Each row is a point on a landscape with many peaks, with its height.
From any point a climber steps to the highest of the 2 points nearest to it. It stops when none of these is higher. Distance is the straight distance between rows; heights are no part of it.
z864 height 664: [-12 -11   3 -15   0   4   5  23  38  10 -23  17   0  26  -2   9 -12  11
  13  30  20  23  16  -2  25  -3 -14  -7  11 -12]
z822 height 803: [  2 -39 -12   4   6   6  17  52  30  -8 -17  12 -14  13 -10  -5   6  13
 -13   1  12  -6   2 -20  43   3  25  16   4   6]
z136 height 545: [-21  -2 -17  -4  -1  -1 -12  -5  27  12 -14   3  14  30  11   2  -9  15
   1   4  -4  -2 -32   6  -4  -5 -10  -3   4  -3]
z556 height 703: [-10  13   7  18 -17  -4  -4 -41 -30 -26 -21   0 -16   1 -29  26 -11  -2
   4  22 -36  15   2  22 -38  25 -16   7  19 -16]
z130 height 610: [ -8  -4  -8 -21   2 -25 -15   4  27   0 -28  12 -10  35  -9   6  -7  17
  21  13   0  28 -13  12  11   4 -13   2  -3 -11]
z350 height 508: [  6 -24 -18  -2  -5 -19   5  16  10  -8  -3 -17 -11   1  -1   5   9  -2
 -13 -37  -3  -5  -5 -22  18 -32  25  17 -18  20]
z710 height 56: [  0  14   8   9  -9  31  -1 -15 -16  -8  32   1  31 -10  11   7 -21 -13
  -7  -5  -1 -14  41  -4 -10  -1  -7   5   7   8]
z758 height 79: [ -7  -6  -8 -15 -16 -31  21  -8  -3 -18 -13 -11   1  16   0  29 -22   8
  -3   3  21   0   9 -15   0 -23 -24  31  20   9]
z533 height 772: [ -8 -31  -4   5  -3  27  39  30  11  23   2  -2  10  -6  11  -1  18   2
 -13 -30 -39 -29  -9 -29   7 -24  37  15 -10  13]
z976 height 754: [-13   0   1 -16  -1   4 -33  21  -4  23 -14  17   5  -6 -11 -24  19 -10
   4 -10   4  14  -6 -12  26  22   4 -11   6   1]
z649 height 398: [ -5  -5   2  -5  -4  -3  18   7   7 -19  -4  -1   9  11  -7  23 -18   6
   1  36  37  17  28   6  10   0 -19  -6  21 -14]
z717 height 827: [-12   0   9  -6 -10   6   4 -13  -8 -20  -6   0   6  11 -15  30 -27   1
   3  28  -7   9  37  11 -20  -4 -25  13  29  -4]
z402 height 439: [ -7  24 -12 -12   6 -27   6 -32   5  11 -27 -12   4  27  16  13 -29  25
  18  26  10  -2 -47   7 -33  -4 -41  -3  23 -11]
z430 height 395: [ -8  21 -19  28   7 -10   0 -34  13  12  13 -20  24  17  45   4 -44  25
  11  22  18 -24 -11  20 -42   8 -23  -9  15 -11]
z911 height 537: [  6  14  19  -1  -5  16  -5 -17 -29 -22  11   7   3 -21 -16   6  13 -34
  -6  -3   1  11  11   9  -5  20   0 -13  -7  -5]
z264 height 511: [-16  14  -7  -3   0  16 -22 -10  18  16  -1   5  26  20   8   4 -13  12
   9  17 -10   6 -13  19  -9   9 -15 -12  19  -5]
z496 height 622: [ 19 -12   7  -4   2 -10 -17  36  -7   2  -6   9 -32 -23 -25 -26  23 -15
  -5 -11  13  14  12 -12  41   6  20   6  -5  19]
z233 height 720: [  2  -7   2  -6  -5  15 -10   2  -8 -19  -3  -1   4  -1 -14  24 -14 -23
 -16   1  -2   4  39  -7   8 -10  -8  12  22  14]
z686 height 181: [ 24  10   4   6   1  17 -16  -5   3 -13  27  14 -12  -3 -11 -14  12  -1
  -2 -29 -41  -3 -15   9   9   1  18  14 -29  20]
z974 height 186: [-16  14   2  -9  -3  -3  15 -12   3  17 -18 -13  21  12   6  26 -34  15
  40  42  -2  29  30  18 -32  -7 -33 -28  15 -37]
z241 height 579: [-15 -22 -21 -20   3  -8  -7  14  33   7 -23   6   9  39   3   8  -8  23
  11   5  -4  12  -9  -3  13  -1   4  -2   2 -10]
z355 height 516: [ 21 -38  -6  -7  11  -1  -7  46   8  15 -13  -1 -16 -14  -6 -27  23   0
 -13  -2  21  -9  20 -34  49  14  40   8   8   3]
z80 height 539: [  6  13  17   0   0  -3   3 -17 -23 -16  23  -3  -8 -14  -9  -7  21 -15
  -6  -6   3   2 -10  18 -15   3  -4 -11 -17   6]
z888 height 641: [ -2 -26 -32  -4  -5 -20 -11  54  22  19 -35   6 -20  -3 -14  -6   8   8
   5 -32 -12  14 -16 -17  40 -15  17  43   1  18]
z207 height 786: [-22   4   0   9  -8 -21   6 -31 -24 -21 -22  -9  -3   5 -11  26 -10 -19
  -3  20   9  13  -1  14 -33  11 -20 -14   5 -22]
z429 height 263: [-12  -3   7 -18   4  -8 -14   7  10   0 -19  22   2  13  -8  -1   3  10
  18  29  17  29  11  25  12  30 -10 -15  17 -16]
z214 height 30: [ 12   6  10  -3   1  51  16  -2  -4   9  34   6  18 -12  16  -3   2 -16
  -9 -22 -10 -16  32 -28  14 -12  13  -6 -16   5]
z290 height 204: [ 21  23  20   8   2  29  -9 -41 -24 -30  32  21  16 -15   3   2  -2 -21
   0 -11 -23  -4  12  11 -15  22  -6   6 -16  -1]
z38 height 756: [-16   6  12   4 -12  -2  10 -32 -15 -18 -24   2  -5  13 -18  34 -23   6
  12  38 -24  16  20  19 -43  13 -26   4  24 -23]
z461 height 134: [-19  26  -8  12   0 -12  25 -38 -18  13 -24 -21   5   5  14  24 -39  26
  30  47  -2   5  -2  19 -66  13 -36 -20  34 -36]
z874 height 880: [-16   8   6  27   1  -8  11 -39 -38 -30   1  -4   5 -15  -2  16  -3 -26
  -7  15   5  -1   7  23 -48  23 -15  -7  -5 -23]
z23 height 666: [-23  -2  -8   8   2   1   0 -13  14 -10  -3   0  23  19  13  18 -19  -6
  -2  19  25   9  14  14 -11   5 -11 -22  -1 -21]
z672 height 406: [ 20  -4   7  12  -3 -12   5   1   2 -13  21  -5 -36 -13  -8  -2   3 -18
  -7 -34 -15  -4  14  -9  10 -40  24   7 -46  21]
z900 height 709: [ -8 -22 -11  -2  -6  26  11  39  19  21  -4  -1  11  -1   3  -5  14   0
 -19 -20  -9 -13  -3 -27  23 -19  22  15   5  15]
z269 height 100: [-23  15  -9   1 -12 -15  16 -15 -14   4   5 -23  28   4  12  20 -34  21
  12  23  22   0  14   9 -29 -10 -31  -7  28 -12]
z163 height 631: [ 18  14  13 -17  -7  13  -8 -10 -47  -7   5  -6  -8 -25 -27   8   6 -36
  -4 -24 -21   7  22 -17   2  -5   0   5   2  15]
z107 height 218: [ -6   8  12 -26  -5  -1  17  13  16  23 -17  -3  12  16  -2  18 -25  27
  42  41   9  33  31   9  -4 -11 -31 -18  21 -22]
z564 height 370: [  4   6   0   8   7   6  13  -7  12  26  19 -12  -1   0  24 -23  16  31
  -8 -17 -26 -39 -50  -1 -25 -24   0  24  -6  14]
z539 height 43: [ 11   6   6   7  -2  47   3   1  -7 -11  27   4  25 -16   9   8 -14 -22
 -15  -6   6 -10  47 -18  17  -2   4  -4   1   5]
z455 height 563: [  0 -10  25 -12  -1 -12  -6  13   0 -18 -41  25 -28  -3 -29  10   2  -7
  19  43  15  38  38  13  17  31 -10  -8  20 -19]
z845 height 440: [ -7  15   2   2   1  25  -5   0  -3   3  17  11  26  -8   9  -5   8  -7
   0   9  18   8   3  18   5  27   0 -31   3  -5]
z921 height 580: [  4   9   7  -8  -2 -20   6  -8 -13  -7  17 -15 -11  -4  -5 -11  16   4
  -5 -15   6  -7 -28   8 -11 -21  -4   4 -13  13]
z669 height 755: [ -2 -30   2   9   4   5  -3  39  26  -7 -15  23 -18   5  -8 -17  14   5
 -10   7  20   1   1  -8  42  24  23  -6  -5  -1]
z501 height 669: [  5 -39 -24   7   4 -21 -12  62  17  21 -33   2 -31 -13 -17 -19  11   3
   4 -30 -11   3  -1 -29  50   4  41  29  -7  16]
z162 height 543: [-16  11  -8  10  -2  24  13   3   6  19  28  -8  28  -2  22  -9  -3  10
  -5  -7   7 -17  -8   1  -8  -6   7 -23  -3   4]
z476 height 287: [-12   5  12  -4  -3  -4  -4 -10  -9 -22 -20  21  -2  -1 -22  18   5  -8
  12  35   5  32  12  33  -6  34 -13 -17  16 -21]
z436 height 575: [-13   1  -2 -20  -3 -33   9  13   1  -3 -28   8 -17  17 -13   5  -2   7
   8  21  37  22 -20  -2  16   9 -25  -6   9  -8]
z924 height 386: [-18   2 -20   3  -7  15   6  26  31  18   8   1  27  15  13   9 -24  31
  15  19   9   9  16   8  17  -4  -5 -16  19  -8]
z518 height 403: [  6  16   6  25   4 -34 -17 -51  -9   5 -17 -24 -11  17  22   3 -29   9
  -1  13   1 -32 -34   7 -52  11 -30  12  15  -7]
z700 height 612: [  3 -12  -4   0   0   4 -11 -12   0 -14  14  -8   5   4   3   4   0 -19
 -18 -31 -12 -12  16 -12   0 -18  15   6 -21  11]
z156 height 84: [ -9  16  -3  14  -4  -3   1 -26 -17  -5  24 -17  29   0  17   6 -23  15
   2  12  11 -18   9  18 -35   2 -20   2  16  -2]
z258 height 363: [-17  22 -20  17   8   3  -3 -22  12   7  10 -10  31  15  31  12 -31  17
  17  29  11   3   0  30 -30  12 -20 -25  12 -21]
z846 height 382: [  9  -5 -15  -4   6 -18   3  12   5  11   9 -11  -9   4  -3 -23  25  28
   5 -31 -27 -10 -52   3  -2 -14  26   8 -26  10]
z311 height 337: [ -1  19   7  16  -7 -19 -13 -28  -2  17  -4 -16  -9   1   9  -8  -8  10
  -6  -6 -13 -30 -52   3 -33 -20 -29  29  13  18]
z596 height 222: [  1  27  11  20  -1  38  -2 -31 -17 -22  27  21  34 -18  11  11  -8 -20
   3  10  -4   2  18  22 -16  32 -12 -10   0 -14]
z909 height 487: [-10  -2  -7  -4   7  18  -3   4   2   9  13   5  21   4  12 -16  17   2
  -5  -8   3  -2 -16   7   3  17  17 -28 -11  -2]
z590 height 322: [  3   9  -1  23  12 -14   2 -42   1   8  14 -21   6   9  43 -15 -14  11
  -7  -3  12 -46 -29  11 -51   5 -10   0  -6  -3]
z392 height 594: [  6 -19  10 -20   5 -25 -15  24   9 -17 -31  18 -26   8 -25   0  -3   7
  17  25  25  33  33   3  32  19  -5   3  15  -7]
z619 height 649: [ -3 -25 -23 -11  -2 -13  -2  50   6  24 -19  -2  -6 -14  -6 -20  28  14
   5 -43 -20   1 -32 -18  24 -20  30  32  -4  13]
z330 height 452: [ 30  -6   9 -13  12  20   6   3  -7  -6  22   2 -20 -19   1  -1  18 -29
 -14 -33 -22  -4  32 -28  23 -25  27   1 -34   8]
z20 height 507: [ 11   3  21   5  -3  27  -9  -2  -9 -21   6  18  -4 -16 -16   3  12 -38
 -17  -2   8   9  21  -5  20  13   5 -14  -9   1]
z147 height 371: [ -8  -1  10  12  -5  14  11  -1  -9 -30   3   2  12  -6 -11  21 -14 -14
 -12  29  27   9  37   6  -1   5 -11  -9  15 -11]
z838 height 428: [  8  28   7  16  11  -8 -15 -48 -31   3  10 -30  18  -7  19  -2 -13  11
  -1  13  -6 -24 -20  17 -56  18 -19  -3  22 -11]
z69 height 420: [ -4  20  -8  11  11 -15 -12 -38   9  14  -7 -18   9  23  31   0 -28  19
   2  17   7 -21 -39  10 -39   3 -28   0  21  -4]
z252 height 341: [ -9   5  13   8  -8  24   5  -4 -23 -23 -12  10  10 -17 -23  27  -5 -23
  -3  34   8  23  45   6   1  25  -8 -16  23 -23]
z538 height 70: [ -2  15   6  16  -9  10   1 -28 -17   8  35 -10  32  -8  23  -4 -21   4
  -2  -5   1 -32  25   2 -34  -5 -10   8   8   8]
z795 height 791: [ -1  12  19  25  -5  -1   1 -48 -46 -29  13  -2   2 -20  -6   7  -5 -31
  -7  -2 -16 -14  20  11 -50  18 -12   6 -12 -12]
z759 height 663: [  1  12   2   6 -12 -26 -17 -24 -10 -24 -23   2 -21  12 -34  24 -14  -1
  15  20 -24  29  -6  27 -17  11 -17   8   8  -7]
z93 height 820: [-13 -21 -15  10  -7  -2  14  30  26   5 -10   5 -11  15  -6  -4   8   8
 -10 -21 -11 -10 -36 -10  17 -14  14  19 -17  16]
z866 height 721: [  7  12  12  11 -11 -10 -10 -41 -51 -23   7 -14  -7 -19 -19  11 -10 -31
  -2 -20 -31  -4  20   1 -35   2  -6  15 -11   2]
z883 height 559: [ 15 -19  16 -13  10   4 -14  17  19   6 -36  11  -8   1 -10   3  -9 -11
  11  53  29  27  56 -11  33  19  -1 -15  22 -31]
z504 height 351: [ 14  14  10   9   3 -16  -4 -24   2  24  11 -22   1  -7  28 -23   5  27
  -4 -17 -13 -44 -50  -5 -37 -28 -17  31   7  18]
z396 height 192: [ 22  11  11   9   6  20 -19 -25  -3 -34  27  21   2  -5  -3  -5   8 -10
  -4 -19 -27   0   0  18   1  16   8   4 -26   5]
z962 height 409: [ 18   3  -9   2   1 -19   0  23   3  15  18  -3 -28 -13 -16 -24  21  16
  13 -37 -33   5 -29   3  14 -30  31  16 -40  21]
z714 height 475: [  8 -13   7   4   1  24 -15  17   9  -9  -9  14  -1  -7 -11  -4  10 -27
 -18  11  22   7  25 -13  35  17  14 -16   2  -5]
z573 height 547: [ 26 -40 -17 -11  13 -10 -18  47  20  11 -31   3 -28 -10 -12 -14   8   0
  -5   5  23   1  28 -30  53  11  23  26  25  11]
z771 height 615: [  9 -30   3 -23  11   0  -4  29  41   7 -36  14 -11  23  -4   5 -13   9
  14  36  22  24  44 -15  36   2   0  -3  12 -22]
z463 height 447: [  2 -17  -1   4  -2  24   3  22  16  -4   4   0   7   0  -3   3   5 -11
 -23   6  24  -4  20 -17  30  -7  14  -7   4   3]
z967 height 687: [  7 -27 -13 -12   5   1  11  52   0  30 -11  -1 -14 -21  -8 -23  38   3
   5 -45 -38  -5 -12 -29  28 -13  47  20 -19  12]
z466 height 713: [-19 -11  -2  -4  -2  20  -6  31  30  18 -16  21   2  16  -5  -4   0   5
  -1  16  12   9   2  -4  32   3  -8   0  16   1]
z227 height 405: [ 12 -26   5   4  12  32  28  26  11  -5  17   6  -1  -4   3  -8  22  -4
 -18 -13 -10 -18  15 -22  22  -7  43 -14 -24  -1]
z362 height 571: [ 14 -26 -12 -15   0 -16 -11  51  10  16 -32  -1 -26 -13 -17  -9  12  -8
  -8  -3  23  10   5 -25  48  -9   5  34  22  15]
z892 height 455: [-14  20 -20 -23   0 -32  18 -13  19  17 -26  -2   8  29  20  14 -25  32
  16  13  12   1 -43 -14 -10 -20 -42  13  18  -6]
z796 height 401: [ 10  14  11   7  16  21   9 -23   7  31  34  -6  -2   1  36 -28  14  24
  -4 -15 -40 -44 -34  -1 -31 -15   8   6 -18   3]
z785 height 388: [ 17  -5  -4  20  -7 -14  -7  16   8 -19   5   1 -32 -11 -25  -1  -2 -17
  -7 -24   0  12   4  -4  26 -19  28   1 -38  22]
z972 height 427: [ 22 -11  -2  -7   5   1  15  19   6   4  16  -4 -34 -16  -1  -5  23 -11
  -4 -37 -30  -6  11 -22  21 -44  32  11 -38  17]
z482 height 618: [-10   5   3  -2  -7  -1   5  -5  -3  -3  11  -6   7   7   2  -1   2   5
 -12  -1  15  -9 -20   6 -12  -8 -13   2   5  13]
z24 height 471: [  4 -32   0  -3  11  11  11  43   6  18   1   3  -2 -10   2 -31  28   5
 -10  -5  16 -12   8 -26  36  21  43 -16  -6  -6]
z4 height 115: [-19  30 -13  11  -5 -18  22 -26  -9  12  -4 -22  18   6  24  19 -45  28
  26  37  17  -3  -4  15 -47   1 -41 -14  32 -15]
z588 height 441: [ -3  21  -1   0  11   3   2 -21 -28  -3  23 -13  27 -13  12  -6  11  -1
   1   5  17   1 -14  28 -34  16  -5 -28   1 -11]
z934 height 301: [ 14   4   7  20  11 -12  -7 -42   1  -7  26 -14  -3  10  24 -13  -1   7
 -10 -11 -12 -35 -21  14 -39   0  -2   9 -22   4]
z76 height 157: [-20  22   0   4   0   1   2 -35  -6   8 -18  -7  18  10   7  25 -30   7
  23  42  -8  18   6  28 -48  13 -30 -22  22 -33]
z942 height 269: [ 12  18  18 -15   4   4   8 -13  -9  17  30   3 -23 -15   5 -20  27  -7
  -1 -26 -32 -12 -11  -8  -6 -40   1   4 -32   9]
z198 height 764: [ -4 -28 -11  -7   1   1   3  46  36   5 -31  19 -17  18 -11   3   0   8
  -3  11  13  11   2 -19  43  -6   0  24  13   3]
z418 height 375: [ 11   3   4  20 -10 -17  -9   2  -3 -37   2   6 -28  -7 -28   6  -4 -18
  -5  -6   5  17   2  15  17  -4   7   0 -26  17]
z422 height 840: [ -3 -12  -2 -10   1  18 -25  33   1  29 -14  17  -1  -8  -5 -30  22 -18
  -6 -22  -5   3   1 -32  41  20  24  -7  -7   3]
z295 height 724: [-16   0  -1  -2  -4 -12 -15 -19   1 -14 -15   1   6  16  -5  16  -9 -15
  -3  10   8  16  -2  14  -8   7 -14 -12  -2 -14]
z451 height 503: [-21   6 -16  -8  -4  -9  24  15   7  20  -4 -12  16   7  16  -4   1  15
  -4  -1  41  -7 -35 -13   0 -18 -12 -13   9   2]
z106 height 486: [ 13 -20 -13 -14   2  -2 -16  21   0  -1  -7 -14  -5  -7 -10   5  12 -18
 -14 -28  -1   6  18 -21  26 -17  25   9  -1  18]
z661 height 170: [  3  -6  -2   3   0  21  -5   9  12   5  16  14   0   6  -6 -16  16   6
  -8 -25 -32 -13 -24   1   9  -3  16  13 -15  18]
z929 height 585: [ 22  18  19 -19  -1  32   0 -18 -42 -10  22   5   7 -23  -7   2  10 -32
   0 -22 -12   7  24 -18   2   6   0  -2 -13  -1]
z718 height 655: [ 12  -7  14   1  -1 -16 -30  20  -9 -15 -13  18 -27 -19 -26 -18  16 -19
   3  -2  14  23  17   3  37  30  17  -9  -9   6]
z696 height 714: [-13 -35 -13   0   2 -19  -2  53  14  18 -26   9 -21   1 -11 -29  18  13
   1 -20   2  -2 -21 -21  39  15  30   9 -10   4]
z534 height 696: [ -3   0   8  -7  -7  -5 -26   8 -14  -1 -12  14  -8  -6 -23 -10  16 -22
   0  -2  10  21  -3   4  19  19   4 -14  -2   4]
z403 height 450: [ 11  23  10  13   3 -10 -28 -45 -21   0   9 -23   7   0   5  -3  -6   3
  -7  -1 -22 -19 -29  14 -37   9 -17  11  10   3]
z360 height 433: [ 18 -32   7  -4  16  15  24  43   4   8   8   6 -19 -11  -7 -24  36   3
 -10 -13  -9 -14  11 -27  34   3  49 -10 -23  -1]
z722 height 242: [-11   2  15 -27  -1  -6  -1   1   9   8 -29  10   1  22 -12  16 -10  13
  30  38   2  36  13  21  -8  10 -25 -14  18 -21]
z282 height 598: [-23   3 -13  18  -5  11   8  -9  17   7  16  -7  27  15  29   5 -20   8
  -5   7  17 -16   0   6 -13  -4  -5 -17   1  -2]
z109 height 342: [  3   6 -13   9  10 -25  10 -31   4   4   6 -23   1  15  35 -13  -3  23
  -4 -14  10 -36 -52  -3 -35  -9  -5   1  -9   3]
z965 height 396: [-18  16  -3   5  -3  22  -7   5  12  10   4  15  27  -2   8   7 -10  -2
  13  27  16  20  19  19  10  24  -7 -36  13 -18]
z454 height 344: [-22  26 -17  21  -1  13   0  -6  14   9  12   0  30  -3  25  16 -26   3
  22  33  16  19  15  33 -12  19 -16 -43   9 -26]
z975 height 490: [  4  27  19  -9   6  13  15 -25 -33   2  33  -6  12 -22   9 -10  19 -13
   0  -1   6  -4  -1  12 -26   0  -3 -24 -11  -4]
z391 height 548: [  8  -4 -11  -5  -6 -37   9   5  -2 -25   6 -11 -14   7 -13   2   3  10
  -4 -15  17   6 -23   1   8 -12   1  14 -15  14]
z171 height 476: [ -6  19   1   3  -3  11 -28 -31  -2   6   8  -4  22  11   9   2 -11  -1
  -5   4 -17  -9 -16  11 -22   8 -16   0  10   2]
z612 height 526: [  1  -6  22  -8   4   1 -33  12   8 -13 -30  42 -18 -11 -15  -6   5 -16
  13  26  12  29  41   7  35  45   2 -10  16 -14]
z15 height 261: [  2   1  -4  13  11  -7  -4 -24   3 -28  18   0   5   8  10  -2   5   3
  -8   3  11  -2 -21  32 -20  17   1  -9 -18  -6]
z703 height 540: [ 20  23  22 -19   4  32   6 -17 -22   3  37  15   0 -16   3 -13  20 -13
   1 -19 -19  -3   8  -9   3  -4   1  -4 -24   6]
z96 height 437: [ 17   3  -3 -15  -2  -9 -17  17 -10   8  13  -3 -13 -17 -17 -16  22  -6
   3 -38 -20   8  -8  -5  18 -19  21  13 -18  23]
z349 height 474: [-22  10 -29  -9  -1 -19  26  -2  17  17 -14  -7  20  20  32   5 -18  29
   5   0  28 -13 -46 -18  -9 -20 -23   0  15  -1]
z132 height 658: [-13  -6  -7  -7  -8  11   1  12  11  11   2  -4  17   5   5   0   1   4
 -12 -10   2  -7 -10  -9   9 -17  -1   9  11  14]
z420 height 542: [-18   3 -11 -15  -1 -14  15  17   9  11 -16  -3   9  16   4   2  -2  13
   5  19  45  13 -20  -2  11   1 -19 -18  15  -8]
z146 height 765: [  3 -13   2  -4   0  -1  21  -4   6  13  22  -7  -5  -2  22 -13  21  11
  -9 -35 -34 -32  -7 -18 -12 -44  21  20 -23  15]
z475 height 495: [  0 -10   0  -9   3  11 -16  25  19  21 -20   3  14   0   3   4 -12  -3
  12  39  26  26  54  -8  33  13   1 -27  21 -31]
z938 height 243: [ -7  25   8  16  -2  20  -1 -25  -4 -15  13  14  19  -4   5  16  -9  -2
   5  30   3   5   2  38 -24  30 -18 -15  18  -8]
z421 height 624: [ 17 -21  -1  -8   9 -28 -35  26  -2 -19 -25   9 -32  -9 -26  -8   3 -10
   6   4  19  26  35  -4  42  23  17   4   6   3]
z969 height 477: [ 36   1  19  -7   6  21  -1   6 -18 -17  16   7 -23 -29 -16  -4  16 -40
 -15 -15   0   6  32 -20  26  -8  15  -6 -24   5]
z650 height 611: [-24   0 -16  -5  -1 -17  17 -14  18  -3 -10  -8  19  30  22  22 -29  10
   4  16  30   3   2  -2 -10 -10 -22 -13   3 -20]
z868 height 842: [ -5 -24   3  -4   3  15  46  15   6  29  10  -1  -1  -8  23  -7  27  11
  -2 -33 -53 -33  -8 -34  -8 -45  33  19 -22   7]
z743 height 360: [  4  -3 -19   5   6 -26   5  -7  12  -1   3 -18  -4  18  13  -9   5  29
  -2 -21  -6 -19 -61   3 -11  -6  10   5 -22   7]
z151 height 298: [ 16  25  17   7   2 -11  -8 -26  -5  24  20 -10 -29 -13   6 -23  13  -1
   1 -25 -37 -20 -40   1 -23 -37  -6   7 -30  13]
z566 height 421: [  0 -13   3  -7  -4  -3   4  18   8 -18  -8   3  -5  10 -15  12  -3  -5
 -10  17  31  12  14  -3  24  -3  -6   1  14   1]
z30 height 279: [ 12  13   8  18  15   9  -5 -39  -7 -22  32   0  12  -4  19  -8   6  -3
  -8  -1  -6 -17  -7  26 -31  17   1  -5 -23  -7]
z63 height 766: [-12 -34 -14   8  -2   8  37  46  13  19 -12   1  -2   1  -3  -7  18  13
  -7 -31 -33 -20 -38 -19  11 -16  29  28 -13  10]
z228 height 491: [ -4   7   3   4   4   7  28 -10   2  14  34 -14  13  -1  31 -16   5  16
  -4 -11  10 -34 -17   1 -27 -21   1 -11 -13   8]
z665 height 244: [ -5  -1  -5   3   6 -16   4  -4   8 -21  -1  10  -3  11   4  -3  10   2
   0  10  33  13 -27  25   0  27  -1 -21 -10  -6]
z250 height 492: [ 17  28  24  -1   7  34   8 -33 -10  12  43  11   0  -8  23 -19  14  -3
  -2  -9 -27 -23 -11   3 -21  -5  -6  -6 -24   5]
z279 height 676: [ 11  -1   3 -16  -6  15  -8   6 -25   0  -3 -11  -2 -21 -17  15   3 -34
 -15 -18  -5   2  29 -24  12 -20  -2  15  19  24]
z200 height 87: [-17   7  -9 -10 -12 -24  18 -12  -4   4  -3 -16  22  13  14  17 -24  23
   5  10  22  -8  -4  -8 -18 -25 -30  17  29   5]
z204 height 595: [ 29 -18  -9 -14   4 -10 -20  48  -5  14 -14  -4 -32 -32 -22 -12  20 -18
  -8 -21  11   9  18 -27  46 -10  21  27   9  28]
z352 height 432: [ -7  -7 -12  -1  -4  20  -4  37  30  24  -5   2  21   6   6   7 -21  11
  10  28  16  15  43 -10  36  -1   2 -17  23 -14]
z212 height 462: [ 28 -12 -10 -18   7   3 -16  29  -7   8   3  -3 -18 -23 -14 -11  25 -19
   0 -46 -21   8  19 -27  33 -12  34   9 -16  24]
z377 height 321: [ 12  23   7  15  -8 -14 -17 -17  -4   9  11 -11 -20  -8  -8 -13   2   3
  -5 -16 -28 -12 -46   9 -15 -20 -13  27 -11  24]
z459 height 72: [  2  -6  -2  -8 -16 -26  10  -9 -15 -22   2 -13  -3   3  -6  18 -11   4
  -7 -12   7  -8   7  -3 -10 -25 -12  37  16  26]
z783 height 266: [-10  18  12  14  -3  12   2 -25 -12 -28  -9  26  11 -14 -13  26   5 -11
  14  34  -5  24  13  41 -23  44 -12 -13  21 -27]
z607 height 442: [  5  14  14  -3  13  36  29 -15   5  29  42  12  -5  -3  30 -23  22  17
   0 -15 -41 -35 -12  -7 -16 -21   8  -4 -26   2]
z289 height 449: [ -5 -14 -10  -3   5  -2  37   8  10   3  23 -14  10  10  19 -10  16  26
  -8 -18   6 -26 -25  -6  -9 -16  18  -3 -17   7]
z856 height 402: [ -3  30   8  21  -2   5  -5 -50 -41  -2  -1 -14  10 -13   2  10  -9   0
   0  23 -23  -9 -14  20 -56  34 -20  -4  29 -16]
z701 height 748: [ -3 -17  -6  -8   3  13  -2  32   2  26  -4   5   0  -3  -6 -24  27  -8
  -4 -37 -26  -6 -17 -28  23   0  35  -6 -23   6]
z472 height 660: [  2   5   4  -4  -6  -7 -17 -29 -26 -15  13 -13  10  -5  -6   4  -4 -23
  -8 -23 -16  -6  11   0 -21  -9  -1   8 -11   6]
z188 height 312: [ -5   5  21  -1  -7  11  -7   4 -22 -12 -16  19  -1 -18 -24   7  12 -24
  -1  25  17  26  24   9  13  39  -1 -22  18 -15]
z512 height 637: [  3   2  -5  -9  -6 -31 -27  -4   9 -16 -24   7 -20  21 -27  14 -15   5
  19  11 -12  34  -7  23   5   4 -14   8   0  -1]
z529 height 769: [-13 -23 -11   6  -1   0   2  34  22   7 -12  14 -10  15  -8 -16  16   9
  -6 -12  -2  -2 -28  -6  25  13  23  -5 -14   4]
z51 height 361: [ 15  13   8  25  -7 -28  -9 -17  -8 -34  12   1 -26  -9 -22   2  -3  -7
   2  -4   0  13 -20  32  -5   3   2  -1 -31  12]
z234 height 770: [ -7   0  10   4 -12   1   6 -17 -26 -29   0  -7  -1  -5 -17  25 -19 -14
 -12   6  -1  -4  37   2 -23  -4 -17  18  23   7]
z997 height 527: [  6 -18 -20 -12  -7 -34   6  16   9 -17 -15 -13 -13  11 -10  17  -2   0
  -8 -16  21  11  -4 -18  27 -22   6  19  -4  15]

Where does a climber stop that starts at each point below?
z454 => z874
z349 => z717
z151 => z717
z856 => z717
z30 => z868
z106 => z868
z838 => z717
